Points, in no order, along strands that fork, close into loops and pass close to each other.
(in the rows, 100 means zero)
Two points are linked if the straight distance between their rows is under 98.1. Some points are linked to none.
Toz: [ 90 102 116  61  85 122 130  94  89  92  88  93 111  94 122 100 154  97
 100  83 122 105 106 104  88 115 112  97 135  72  90 100  93 137 129]
Rogi: [125  80  84 100  98  85  88 119  77 129  93 100 117 101  90 107  96  99
 124 114  65  92  91  95 122  90 127 110  95 127 122  90 113 103 108]
tisud: [ 80  65 102 107  90 102  83  80 100  83  80  84  97 104 115 106 105 131
  80  99  95 117  82 100 104 117  55  98  97 132  87  71  81 142 101]
bapoz: [111  92  60 116  95  78  95 115  94 129  63 113 119  93  61 111 105 106
 133 117  81 146 121  71 104 104 130 116  85  89 114  95 108 117  90]
Mame: [ 95  54 104 118 100 106  74  73 118  86  97  83 100 134 101  92  87  67
  65  84  77 108 106 103  87 118  67  91  73  91  66 111 105 102  72]
Kisa: [109 105  79 109  84  82  92  78 115 122 114  60  96 126 126  98  66  70
  90  95  80  79 113  95  90  76 103 124  89 106 115 112  67  94  99]
mataz: [ 75 103 128  81 113  83 133 100 103 122 110 103 143 109 134  83 105 112
 102  83 110 108  74 148  63  97  78  98  87 105  78  82 122 129  94]
bav: [114 112 105  96  87  92 124 125  74  87  65 101  87 117 105  67  95  80
 145 104  94  77 108 100 111  90 101 109  82 109 108  80 131 102  91]
Nukub: [112 111  79 121  90 119  81 148  95  89  64 125  96  74  98 128 125 117
 105 102 110 140 132  52 105 101 113 109 119 107 111  86 115  89 104]
mige: [ 91 118 103  79 117  72 123  96  60 113  75 100  80  79  99 112 131  90
 135 106  89  88  94 115  71  94 130 109  89  89 141 109 135 132 106]
nefi: [ 57 108  94 113 111 100  90  89 113  85 121  72 100 113 137  72  58  84
  63  69  65 115  76  91  83  98  90 104  94  86 105  74 114  75  90]
pefa: [ 92  93 106 121 122  77 106  97 148 123 134  83 157  88 119 112  70  76
  66  75  97  96  85 136  85  86  75 129 101 111 102 105  93  88  81]
degun: [ 91 114 125  84  97  93 113 120 116 113  93 131 135 115 108  88  83  71
 107  72 102  89  67 147  50  89  72 103  84  77  78 120 105  97  54]
fidan: [ 71  93  97 120  73 111  86 141 104 100  69 116  87  91 117  91 106  83
  76  98  98 133 106  92 122 131  86  44 108  55  89 114 102 100  78]
Filuz: [117 105 141 120 102  91  96 121 111 113  89 110  97 118 105  90  88  80
 145  95 103  76 109  97  78 100 118  80  99 109 101 119  98 112  61]
lag: [111  98 111  60  90 143  97 127  86  93 127 106 120  77  95 127 137  92
  98  89 133 115  87 102 122 122  91  99  98  91 101  97  76 100 119]
Zilel: [114 105 103 143  92  72  89  71  96 111 120  92  71  99 110  63  84 116
  95 137  91  89 111  99 122  80 121  85 106 134 108 107  94  86 125]
lol: [107 101  95 102  71  96  94  91  93 100  81  93  69 131 106 104  69  81
 116  93  95 102 120 109  64 111  93 104  79 106  76 120 108 115  93]
vot: [ 92 111  82  95 122 104  98  85  92 119 119  76 108 101 123 122  95 116
 113  90  91  73  70  73 108  63 111 126 111 100 143  85  73  99 107]
Kon: [ 77  74  80  97  99 102  85 103  94  79  71  73 109  87 126  63  96  63
  63  98  69  90 110  64 133  97 111 128 110  93 117  91 133  88 113]
Doved: [116 111 100 107  91 116 100 130 100  92 103 132  98  71  82 125 109  85
 131 101 122 108  87  94 139  96  90  85  96 101 115 117  61  68  80]
gife: [113 112  90  81 116 123 126  81  98  73 140  96  99  62  71 155 122  95
  96  98 124 118  99 111 130  88 119 115 127  85 111 101  95  76 125]
dipem: [114 107  90 110  95 112 112 107 130  90 121 115 101  73  89 150  82  96
  99  81 127 117  76 101 122 105  95 112 105  97 104  99  59  83  87]
buvar: [103 116 100 116 104  73 100  78 113 115 139  85  92  98 120  61  77  97
  86 121  95  61  91 112 116  73 117 111 119 139 122  95  90  75 130]
muti: [120 117 104  69 139 110 107  75  70  91 125 105 112  94  68 138  89  92
 126 101 105  83  70 100 123  94 124  98  76  81 119 130  96 115 108]
Teb: [112 114  84  94  79  83 116 116  78  82  29  94 103  92 116  81 116  89
 131 106 110  96 112  86 113  96  88 124  90  92 115  78 134 125  98]
pinup: [ 94  97  92 109 109  91  84 101  99 105  48  99  86 104 117 116 101 117
 133  93 118  80 118  97  71  95  98 107 126 128 112 102 139 142 109]
vum: [ 75  94  86  86  96  89 114 122  93  61  51 113  89  91 100  61 115 111
  84 114 107 106 134 101 112 115 108  91 133 113  86  82 158 102 120]
malor: [119  78  95 116  73  90  75  88 114 113 116  87  95 136 106 108  61  66
  87  94  77 100  99 119  87  96  84 110  80 116  86 115  86 103  80]
moso: [120 104 116  93 116  98  98  96  70  89 109 113 130  53  81 121 147  85
 132 116  87 125 104  88 107 100 142 112  93 109 130 120  91 103 117]
dogu: [107  90  83  76  80 113  92 127  79  85  85 129  90 112  72  84  89  96
  63 134  92  81 114 108  94 104 109  99  91 105  70 104 119  69 116]
fef: [101 101 107  85 103 108 107  99 125 127 127 116 135  98  70 121 106  55
  96  93 111  96  79 154  90 118  85  79 110  69  69 138  85  56  93]
zatu: [103  96 136 113  75 120  75 160 134 132 106  99 108  78 109  80  99  85
  85 102 114 103 121 113  95 136  94  90 107 123 107 113  96  97  97]
Zaf: [108  94 103  93  76 131  98 148  94  95  88 116  96  83  81 106 133 101
 113 124 133  96 105  91 147  90  76  96  89  95 103  98  83  76  74]
vof: [111 107 100 108 112  84  96  69 117 125 130 100  77 141  99 105  95 105
 106 105 111  67  96 133  60  92  78  90 102 127  80 106 112  88 106]
Lavu: [131  91 105 133 102 105  93  76 119 136 128  77 113 124 113  90  90  83
 109  91 122  87 130 101  93 108 106  86  88 114 101 105  82 117 120]
ruk: [113 106  88  95  69  85  85 117  89 116 111 105  88  74 109 114  80 117
  77 117  82 111 115  76 120 108 136 103  96  88 125 120  63 112 111]
koli: [107  78 125  87  99 113  81 103  93 100 101  72  97  86 123 143 130 107
  92  89 112  80  99 111  86 123  82 101  95 121 114  91  95 127 100]
Furab: [ 91 125 107  89 114 108 146  70 116 106 126 117 116  94 105 131 108 100
 106  80 150 119  60 118  79 105 103  95 100  61  72 100  79 113  93]
Gal: [ 87 102  97 121 101 134 107 118 145  69 103 114  86  74  73 130  80  84
  81  82 126 139  80  93 129 103  60 104  91  93  92 105  76  70  71]
zovak: [101  75 113 120 136 127  95  87 122  64 108 100  87 112  79  97  80  93
  83  80  96  79  88  90 116 106  88  89  87  82  84 101 114  60  61]
Rimi: [ 82 100 106  91 101 104  82  77  74 100 125  98  91 104  99  93  73 137
 115  89 132  87  64 140  89  98  51  97  85 104 100  89 100 133 102]
Vut: [ 67 112  95  91  77 111 120 110  92  83  81 118  61 103 117  96 101 124
  99  96 118 115  88  98  81 113  90  93 105 110  89  83  99 125 117]
fanip: [ 83 115 108 104 112 114  90  85  66  84  90 110  77 112 103  76  87 127
 147  87 134  79  73  99  94  81  64 100  99 102 105  90 107 136 106]
tukuz: [124 108 100  89  80  71  87 102  95 137 118 116  81 122 105  99  99  84
  79 123  86  87 125 112  77 123 130  76 110 113  88 128 108 102 127]
mezuv: [108 119  94  73  84 101 120 104  96 113 122 140 123 112  84  99 118  64
 115  90 107 104  93 122  86 103 104  71 107  60  75 137  56  71  95]
Mafi: [ 81  88 110 102  67 122  77 159 125 106  83 109 103  94  92  56 102  79
  80 107  97 125 145 111 115 133  73  71 121 120  84 113 110  95  99]
kubo: [104 109  91 113 101  92 105  69 108 100 136  94 128  88 110 100  60  99
  90  90  98  89  49 127 119  98  92 111 107 115 103  84  69  92 110]
Zaso: [114  96  77 101  84  94 100 137  85  83  37  97 102  80 101 100 129 102
 104 124 137 100 146  78 125 106  85 105  90  85 107  82 123 108  91]
Zela: [ 82 103 105  97 138 111 119  78 123  59  93 106  79 122  83  95  88 103
  73  88 111  88  90  99  78 118  63  77  71  73  66  85 116  66  70]
dobu: [111 120 113  72  85  79 136  94 122  99  99 116 117 129 106  73  92  95
  86  81  92  62  65 143  64  95  71 108  91  76  75  95  92  89  76]
kovif: [ 83 104  80 124 114 103  92  60  84 104  99 109  53 117  88 105  78 133
 107 111  97 118  67  83 108  77  97 101  91  94  97 118  84 104 112]
Fev: [ 92  76  83 114 103 116  81  81 105 109  69  70 104  97 113  94 104 143
  84 115 107  84 101  69 109  77  86 144 116 116 110  76  95 125 114]
zudev: [118 103 102  89  87 103  92 110 101 114 155  82 136  73 111 119 127  91
 102  97  83 118  90  95 145  97 122 100 132  82 122 101  52  71 106]
Nevo: [104  94 109  99 123 116  85  85 116 104 125  56 120  93 115 115 114 139
  98  75 114  76  88  94 100  99  58 124 104 133 128  56  73  99 107]
gizat: [ 98  90 117  74  70  84 116 117 103 115  86  95 106 121 111  63 105 108
  86 116 120  80 114 118 102 131  92  84 107 108  69  84 104 133 100]
teped: [ 95  93 140 106 137  89  97  83 122 109 157  70 123 101 113 105 113 104
  97  88 113  88  94 155  96 105  61  86 102 139 119  70 132 118 101]
lup: [ 78  87 112  98 103 115 104 115  99  62  85 111  98  88 118  82 129 120
  62 100 120 124  99  69 130 138  72  62  93  77  83  66 105 118  94]
tor: [ 97  89 109 110 136 105 105  95 144  99 117  70 140  93  99  95  84 130
  81  85 106 100  94 112  91 102  61 110  96 139 107  63  70  96  99]
pimi: [ 92  98 100  91  78  92 105 100  96 116  87  84  94 119 126 116  86  84
 111  71 113  95 115 125  53 125  80  94  84  94  92 109 100 147 100]
sugo: [ 96 114  90 102  95 107 113 124  78  72  87 142  76 101  92  95 105  97
  99 110 100 118 111  67 121  86 119  63  98  74  96 101  97  97  87]
seke: [108  95  87 139 103  64  94  65  98 108 110 116  87 128  85  73 104 109
 103 140  64 109 133  82 111  78 130  73 102 119  88 113  98  81 107]
ger: [113 137 136  82 104  60 110  70  94 132 133  84  79 130 113  86 103  75
 130 103  92  82 104 128  68 114 114  79  94  86  97 129 112 119  96]
lepit: [ 96 123  85 127 121  76  93  45 114 111 139  89 131  89 110 113  48  97
 111  68  87 103  62 124  84  88  87 113 101 104 116 105  70 103 106]
Mif: [ 78 101 101  90 108 119 125 125  92  61  85 127  71  98 112  76 135 112
  76  93 116  97 109  64 129 105 109  65 114  68  96  72 131  94  88]
soves: [108 141  96  93 117 116 120 107  77  95  76 128  90  84  83  91 113 106
 145 109 140 109  79  75  94  71 109 124  79 107 113  78 127 122 112]
Sivi: [109  88  89 115  92 107 112  87  88  70  69 111  99 104  96  74 119  92
  90 124 136  78 152  90  89  82 105  87  89  92  77 110  86  99  99]
Sege: [ 88 113 113  72  74  89 122  98 120 109  69  83  99 103 137  77 107 105
 102  66 109  93 112 122  62 126  77 117 117  95 103  97 100 158 114]
gef: [104  81 121  61 108 128  95 100  78  99 106  94 108  97  85 117 114 100
 131  91 108  91  89 121  77  96 119 138 109 113  93 100 139 126  98]
pomif: [ 94  88  70 117 116  80  87  83  79 101  62  98  84 104  76 109  89 105
 126 107  58 143 106  61 119 104 122 108  85  88 110 101 144 112  90]
Telas: [ 74  84 112 114 110 115  90 104 129  98 115  78 127  97 125  43  81  70
  44  78  71 121  96  89 106 119  91  99  92  76  91  92 108  67  95]
gezag: [128  76  91 121  88 106  90  87  97 109  84  98 113 116  99  87  97  86
 101 119 124  75 136  92 102  95 115  94  92 109  82 113  85 115 110]
vev: [ 94  78  50 118  87 106  91  90  83  86  95 105  83 115  96  86 110 124
  69 116  99 115 147  86 112  91 104  70 128  83  68  92 110  89 118]
gudin: [ 80  92  99 101  71  97 137 105 110  80  75  96  90 123 122  62 114  88
  92  77  91 112 112  97 108 112  74  78  96  77  79  73  99 102  90]
kove: [125  89  90  84  80 132  78 120  83 110 123  87 129  75 112 120 133 104
  92  93 109 110 103  84 134 108 108 110 116  94 119  91  76  94 128]
Sevon: [ 93 122 108  96  92 105 122 116  99  96  88 130 100 122 104 109  85  89
 136  77  99 118  57  85 101  95  91  86  84  76  95  93  78 118  63]
lumuk: [ 79 100 132 100  91  71 116 124 110 119  86 110 129 121 142  73  91  93
  84 100  97 118  96 131  65 102  74  94  78 103  69  91 133 136  74]
Bulur: [121 124  85 113  90  95 115  72  98  73  96 113  83 120  90  80  96  86
 114 119 118  93 138  89  85  87 104  74  88  79  65 115  82  62  97]
Ninar: [ 80 115  85 114  93  47 105  82  85 108  85 125  82 123  91  75 107 127
 115 137  68 109 136  77  98 103 126  67  98 109  85 128 102 107 116]
kuvun: [ 94  65  58 116  87 103  92  91  94 106  66  94  99  98  92  91 116 139
  80 127 110 106 129  86 123  90  99 108 117 106  88  79 113 109 121]
ves: [ 88  84 109 117 101 128  89 120 140  73  94  84 103  78  91 101  90  95
  67  89  96 112  84  91 134 101  57 116  87 103 116  94  65  67  70]
Refuz: [115 110 100  98 142 105 109  65  65  95 109 102 112  58  71 118 123  92
 121 122 109  98  83 106 105  85 140 112  75  96 135 114 105 108 126]
refi: [126 106  95  87  81  95  69  99 113 131 105  91  94 126 102  82  71 104
  56 127 104  66 122 105  77 127 103 105 109 111  81 111 124 109 134]
zezo: [ 80  83 102  94  88 114 105 150  95  61  75 120 103  93 102  48 128  80
  94 100  91 112 144  94 122 114  93  73 133 114  82  92 132  88 104]
mipe: [ 93 125 119  74 117 105 124 101 105 104 120 124  97 101  99 150 110  99
 125  73 112 123  54  87  90 105 114  88  93  76 102 113  76 129  83]
nivus: [ 90 112  98 117  95  65  86  85  92 135  87 111  84 133 118  97  73 129
 100 113  89  95  84 101  79 121 106  52 102  86  79 101 109 135  89]
borem: [ 96 103 103 116 125  73  94  88 128 128 144  79 154  94 116 126  70  63
  93  66  70 101  68 122  97  90 100 105 107  88 123 119  74  92  83]
Sal: [ 91 116  95  84 112  78 111  91  60 123  97 111  63  87  91 111 109 115
 118 123  99  92 109 113  75 103 137  95  88  99 119 128 112 107 125]
Mav: [ 99  79 124  97  97 101  85 124 116  87 105  85  87 128  92  97  72 101
 106  82  93  88 119 121  86 105  63  96  81 136  97  78 122 113  59]
Let: [ 99  77  76 103 105 108  88 101 103  86  70  98  91 106  81  77  83  97
  46 120  76  76 121  96  87  82 102 128  87 121 100 101 116  85 119]
nito: [120 120  78 100 102  81 140  86  90 107  99 119  99 113  84  86 116 104
 142 117 123  90 140  95  84  67 129  91  96  79  88 107  85  71  93]
Gol: [ 91 110  73 102 130  91  96  94  85 132  83 119 112  85  81 132 135 145
 134 104  89 127  91  58 101 101 124 113 106 112 131 100 104 129 134]
tuf: [111  92  67 121 105  92 111  76 113 120 107  89  81 119  81 103  84 119
  99 116  94  83 113  97  95  55 118 133  99 112  99  92  97  52 104]
zil: [103  93  73 105  91 138  94 139  90  64  88 114  96  74  77 101 119 100
  98  99 107 152 138  63 119  86  96 121  95 105 102  80 118  80 109]
tero: [113  98 107 112  67  96  86 125  93 103 102 112  99  87 106 103  86  93
 114 104  88 130 114  89 110 122 128  83 100 102  99 125  63 109  99]
kosu: [ 84 109 132  85  86  81 123 128 132  96  61  92 116 111 126  60  94  99
  88  73  85 110 106 118  62 118  62 115 101 106  93  84 104 147  74]
pem: [106  97 104  66  84 100  94  99  94 105  89 109  98 127  88  75  89 113
  77 127 111  69 105 114  74 126  96  99 101 114  54  98 116 112 122]
rukir: [ 71 112  96  87 113 111 138  75 101  57  89 102  42 128  93  86  98 109
  98  87 112  95  95  95  93  96  73 101  81  81  81  88 120  79  84]
folol: [ 85  77 118 111 114 141  93 102 106  70  82 118  68 102  89  93 107  73
  95  78 105 105 100  71 104 114 111  91  91  71  80 127 119  82  70]
lamed: [102 144  94  66  94 114 139 111  93  95 109 134  73  95  82 107 102 106
 122 100 141 128  77  77 105  67 112 109  91 111  92  88 111 108 116]
doru: [110  99 102  80 120 133 103  78  91  84 121  74  96  75  89 160 145 109
  99  93 116 114  81  97 119  85  98 134 102 102 123  89 101  90 126]
vas: [107 110  82 113 102  85  79  69  96 139 106  76  82 112 109 101  71 109
 106 101  74  91 115  86  78  82 122 126  97 108 125 129  83 109 126]
fod: [107 110  99  67  66  93 137  96  87 102 115 119 118 113 114  75 126  59
 106  78  95  97 104 131  78  98 111  87 115  90  85 115  70 103 121]
bil: [122 114 118  95  80 103 133 120 102  80  74 111 104 119 101  56  95  69
 125  87  94  60  91 112 120  79  90 107  89  93 104  98  94  85  79]
tefid: [107 109  92 130 116  84 107  70 131  77 101 109  95 114  92 117  68  98
  71 109 106  87  86 118  65 104  70  73  81  84  62  96  98  55  84]
dibe: [ 67  83  89  98 106 130  97 107 124  86 115  78 102  91 111  61  99  67
  65  75  87 102 102  64 131  98  98 111 108  67 108  98  86  47  84]
zube: [102  84 117 102 100 105  79  96 104 111 122  66  97  92 125 126  83  96
  84  79 110  87 111 138  67 118  76  93  79 112 121 102 104 139 107]
doro: [ 92 117  76 102  93  97  95 116  77  68  95 136  71  80  87 112  99 121
  81 119  86 154 123  49 123  94 130  72  95  87 106 116 104 117 105]
rus: [109 139 120  66  93  76 122  72  94 122 117 100  94 126 119  85  94  98
 115  76  92  70  68 138  56 100  94  99 101  60  94 108 104 110  86]
sika: [ 94  69 109  89 121 103  86 111 120  94  92  68  76 136  80  78  75 109
  65  94  68  97 131  99 100 121  68  95  92 125  92  83 127 107  83]
bim: [ 88  91 120  99  92 116  80 102  85  54 104  91  83 107 102  90  70  99
 110  73  86 111  88 108 103 116  67 100  78 125  99  75 128 115  82]
vakud: [ 93 100  87  58  77 123 122 126  88  88 100 127 112  88 110 112 148 110
  94  90 134 116 116  90  99 103  92 101 122  90  85  90  71 133 113]
rof: [108  60  86 109  97 110  73  78 108  89  73  95  89 129  97  89 102  64
  61  96  81  94 131  82 101 119  95  92  98  89  69 127 126  93 105]
Detaz: [ 94 116  97  90 126 123 104  63 110  93 142  57 108  84 110 143 102 107
  99  73 105  93  58 101 117  84  91 134 125  85 134  85  82  94 116]
fefi: [112 105 103  93 111  82  78  99  81 113 104  93 142  53  92 121 153  97
  92 118  60 121 100  67 111 101 145 129 102  98 151 108  94 104 117]
Kol: [ 78 105 129  75  97 115 125 101  97 113 108  97 131  97 135 106 130 102
 107  72 116 123  66 122  73 131  93  89 108  79  87  79 107 138 116]
Labi: [106 111  67 113 105  83  88 103  68 132  91 104  97  71 104 131 156 139
 128 105 107 132 112  80 107  99 107 101 126 117 129  77 111  99 144]
teko: [112  74 124  87  79 118  85 146 125 128 108  84 102  93  97  99 107  90
  87 104  96  91 125 107  99 112 114 130 117 133 102 113 106  99 103]
kevur: [ 96  97  94 111 115  97 132 104 129  70 112 109 104  95  80  99  89 118
  85 104 132  83 120 122 102 109  80  80 101 121  79  80  72  67  97]
moti: [101  72  91 103  85 112  72 103  82  71  74  82  96  85 109  90  98  97
  78 107  70 108  93  73 143 105  96 129  96 117 111  77 130 104 109]
Nabo: [116  94 102  91  98  95 102 119  82 120  88 117 124 114 106 101 121  79
 149  93  93  95 103  93 108 107 120  85 115 127  99 100 104 118 122]
Kog: [ 92  64 115 113 103 117  90 111 114  80  95  96 121  82  99  78 113 116
  48 119 112 124  95  91 139 126  71  70  77  76  81  81  73  99  77]
gedol: [105 114  84 114  98  87  82  48 100  97 114 102  71 132  90 108  62 122
  88 117  72 115  69  83  93 102 100  88  80  69  77 114  80  85  87]
pab: [ 97 108 126  81 109  88  76  89  75 127 117  56 104  90 106 106 111 113
 100 118  50 106  86  93 120 101 141 118 125  94 138 106 130 121 132]
noko: [109  95  83 115 107  89  90  64 110 117  99  99  59 137  81  93 103 122
 102 138  95  72 104 105  72  70  78 105 101 116  70  99 126  59 114]
funuf: [ 92 105 105 105 105 104  78  87  89 100 136  98 117  86 113 124  76 146
  97  80 114 105  49 123 102  91  57 102  83 106 118  62  97 122  83]
pego: [ 84 116  98  91 125 129 116  98  80  69  56 112  82 107  86  66 104 124
 123 104 131  86  92  76 105  85  80 115  87 106  95  69 140 126 112]
magip: [103  78  95 101  97 126  99 126 121  71 100  96 110  72  99 119 109 104
  68  96 112  91 118  95 111  94  81 118  93 130 120  97  50  79 105]
lusap: [ 94  99 114 120 100  91  95 101 141  91 123  88  81 102 105 107  57 114
  93  83  84  82  85 106  83  80 110 130 120 133 104  84 100  78  69]
vavur: [104 123 118 112 131  81 103  59 104 114 151  68  97  82  94  82  93  99
 111 114  91  75  88 118 121  85 135 114 139 116 123 116 101  74 141]
Telud: [ 92  95  93 122  69  89  69 124 103 103  75 124  96 104 105  93  84  90
  75 106  71 134 115  84 107 131 122  51 118  79  86 133  85 104  99]
paviv: [109 105  98  83  93  91 104 142  71 103  63 122  86  74  93 127 111  85
 126 111 104 105  93 100  86 103 125 122  81 109 123 101 127 120  90]
vorit: [ 83 100  70 126 107  95  78  84  86 134  81 102  59 103  95 101  80 142
  99 113  96 113  88  82  83  83 113 129 118  95 107 124  99 108 135]
lupiz: [105 106  88 108  95  95  73 103  90 108  61 107  89 122 102 106  62 124
 106 103  98 100  96  81 104 122 119  79 114  81  84 112 122 134  93]
bepov: [104 103  85 115  95  95 106  97 128  92 125 100 133 108  95  75  60  80
  80  96  85  86  71 105 127  90 103 108 123 108  90  82  69  54 101]
puzar: [109  70  51 112  91  91  83  95  91 105  53  94  96 119  82 103  91  74
  96 110  74 123 132  86 116 104 115 105  98  86  87 114 144  92 109]
mapap: [118  89 119  89 114  95  74 115  85 125 117  89 127  98  87 123 100 111
 132  97  59  83  84  78 128 107 122 105  92 100 135 124  89 112  91]
tagu: [110 124 134 111 115 110  97 110  96  98  97 110  94  94 116 110  89 114
 136  90 122  79  94  88  72 115 128  83  96  96 109 103  97 124  83]
Vovav: [ 65  84  95 101  98 125  91 132 117  81  81  80 115  98 115  55 108  69
  80 104  89  99 119  50 125  78 103 121 124  96 111  88  95  60  93]
sinis: [ 86 110  58 103 120  61 110  99 105 126  61 127 132  85  66 116 130 131
 137 113 100 128 115  76  88 114 135  98 102  93 121 103 111 133 112]
fosut: [113  94  97  92  97 120  83 141  85 104  82 121 130  68  96 128 170 114
 105  97 119 116 122  78  89 107 116 124 129 119 109  83 115  89 117]
Kup: [ 97 100  98  85 114 109 136  98 123 104 113 115 148  92  83 115 101  81
  95  84 148 102  86 138  90 121  76  97  86  69  64 110  66  86  90]
tofan: [110  93 106  86  87 112  86 136  80 100  71 106  82  86 115 155 124  99
 108  88 112  88  95  89  96 113  91 112  90 110 120 101 103 119  92]
sasav: [109 147 120  81 121 105 132 109  88  90  88 126  80  90 111 101 104 107
 116  92 125  68  89  84  86  93 128  82  88  78 126 106  89 120 105]
Vunu: [113 105 116  74 126  99  79  75  79  92 148  93 121 103  72 138  67  92
 115  74  80  78  63 131 111  98 107  92 100  68 124 119  98 111  82]
kemiv: [105 105  86  95 110  80  95  62  71 137 124  94  70  96  86 100 128 110
  96 140 107  91 119 123  76  91 125  91 104  82 100 140 101  83 152]
kubu: [ 79  80  96  83 113 100  86  99 123  86  78  64  82 124 100  77  75 100
  52 102  67  81 128  85  88  82  85 138  99 119 108  94 107 105  94]
tidam: [ 82 117 121 113  97  96 123 128 118  92  87 124 123  94 112 108  79  77
 129  76 107 128  56 125  92  95  68  98  79  83  84 106  96  92  49]
Sala: [106  98 143  84 100 100  80  82  78 110 134  65  89  90 105 117  95 106
  95 116  85  90  80 124 106 111 138  99 117  92 110 115 122 123 105]
fatu: [105 109 101 129 109 108  76 101  90  89 107 106 104  94 122 138  85 124
  96  87 107 109  58  87 109 101  73  77  71 101 119  66  84 119  82]
Pedap: [113  96  68 100 106  80 118  75 102 132 133  96  94 102  73 130 102 121
 119 110  86 105 109 105 110  78 139 114 108 101 107 109  78  64 104]
kiz: [111  96  77 112  81  78 118 107  81 109  80 120 105  93  78  95 126  92
 139 129 101 130 131  86 102  78 134 106  90  89  96  96  98  99  77]
gis: [ 84  74 128 137 121 116  83 111 141  91  89  98 102 103  77  92  77  94
  69 106 102  79  79 120 108 105  67  79  83  85  85 113 106  67  39]
geno: [103  81 109 114  80 105  59  92  87  85  98  74  76 112 113  84  60  91
  99  85  63 110 101  88 115 112  99 112 104 104 101  95 140 117  88]
netub: [ 99  80  80 106  93 115 106  98 101  89 108 104  89  75 106 116 121 117
  88 104 115  96 125 111  93  83 108 106 102 137 109  95  76  90 130]
ver: [102 135  86  84 107 111 132 100 100  71 105 137  69 116  66 116  68  98
 125  99 123 116  79  92 110  85 107 110  89 100  77  99 107  76  93]
zumif: [115 101 130  75  86 106  99 113  92 108 132 105  99  88  96 119  83  98
 109 103 104  92  63 122 106 124 130 105 100  92  91 115  96  98  83]
duva: [ 85  74 119 145  79 113  81 131 117  98  90  99 109  74 120  88 113  92
  67 109 104 134 108 100 118 117  73  59  88  86  90  98  87  85  73]
zigo: [126 101 117 101 117 104  77 101  93 135 132  94 139 119  96 103  77  71
 102  86  96  82  82 128  90 119 103  64  81  79  96 122  95 106 105]
gog: [107 113  98 125 100  88 102  89 140  88 139  94 105 122 108  57  65  81
  65 100  87  84 102 112 105  90  96 108 110 146  96  84  97  59 121]
Tun: [ 91  95  65 115  77  75  89  90  84  91  90 112  74  83  97 108  87 125
  76 126  60 145 128  68 111  90 139 101 104  95 111 116  89 106 110]
pani: [ 93 111 128  91 112  96  93  89  92  99 107  55 119  85  98 115 132 101
  85 134  45 121  92  76 118  77 153 117 128  82 137 105 101  95 122]
nuba: [ 97  99  91  95 107 112  86  89  97  91  96  66 104  88 123 116 104 123
  98  96 108  70  86  72 107  63  79 155 101 117 135  68  83 103  91]
Nisig: [ 93 128  84  86  95  90 138  86  91  78  93 115  59 132  92 100  82 103
 121  98 105  78  82 119  84  84  83 102  84 100  82  93 102  71  96]
sazu: [ 93  87  95 100  60 121  90 148  90 103  57 106 100  74  89  76 137  79
 118 126 122 102 149  97 130  94  74  96 105  91 103 115  99  94  74]
tanim: [ 81 122  94 104  88  57 108  68  90 105  69 115  62 137 113  69  96 112
 107 115  67 103 102  77  94 114 110  59 112  66  78 113 117 110 101]
mugu: [122  93  88  95 114  94 105 115 102 124 147  93 129  89  73 111 114  96
 110 106  77  99 125 100 132  77 144  92 121  86 125 122  77  60 106]
Pov: [121  95 103 100  97 109 106 105  76 111  99  98 110  78 102 116 164 123
 132 110 121 102 112  89 105  98 107 120 109 134 109  62 118  86 119]
nitak: [109  84 111 108  92  94 108 106  97  98  84  85  95 100 106  85 130 112
 131 116 116  91 132  95 106  96  89 114 100 159  97  68 122 105 113]
mer: [ 87  98 109 102 149  77 111 106 140 103 110  79 162  78 104  96  50 125
  64  93  94 117  99 126  98  88  58 135  90 119  94  84  97  89  79]
nuz: [ 98 117  94 122 117  73 112  51 127  98 107 104  90 122  92 114  75 105
 108  97 126  71  89 138  53  96  53  90  95 100  66  99  99  82  87]
raso: [101  98  91  72  95  85 125  79  65 116 103 116 115 117 104  94 134  62
 126  98  79  95 105 119  92 100 130  77 112 107  94 122  98 121 142]
mogig: [117  75 123  86  89 115  97 118 109 117 114 101 109 110  84  99  95  97
 115 105 106  81  92 118  99 101 120 129 111 123  77 108 106  93  85]
rusa: [112 102 134  83 131 108  66 104  87  93 136  86 128  89  91 147 100  99
 115  77  60  83  60  98 126 101 102  88 104  84 149 114  88 107  80]
gaf: [ 97 101  89 101 112 106 128  69  92  77 130 106  85  51  88 123 132 114
 109 111 140 102 111 129 102  81 113 111 126 117 105 107  85  78 128]
kop: [107 107 147 130  95 107  93 139 133 122 106 108 108  98 108  81  99  57
 129  94 114  86 101 127  91 112  90  75  95 126 103 118  99  91  70]
labin: [121 107  98  93  96  80  98  77 100 121 149  92  80  99 102 113  99  93
  67 121  90  80 118 127  82  98 134  86 110 107 106 130  89  72 131]

A piece is all that can be reached along the links. How many separate loops has the piece of each point below (a circle has one, a figure eight two, a Y none), and how many tips (points with one link)?
Refuz: loops 0, tips 4
nuz: loops 0, tips 9
tor: loops 0, tips 4
duva: loops 1, tips 0

Name the points in between on the shortest way along the links from the first point to the second, in order.
Nukub, Sivi: fosut Pov Labi Gol sinis bapoz kiz nito Bulur
mezuv, ger: fef Kup Furab mipe Sevon tidam degun dobu rus
kove, koli: lag vakud Toz Kol mataz lumuk kosu Sege pimi zube
kubo, lupiz: bepov gog buvar Zilel seke Ninar tanim nivus
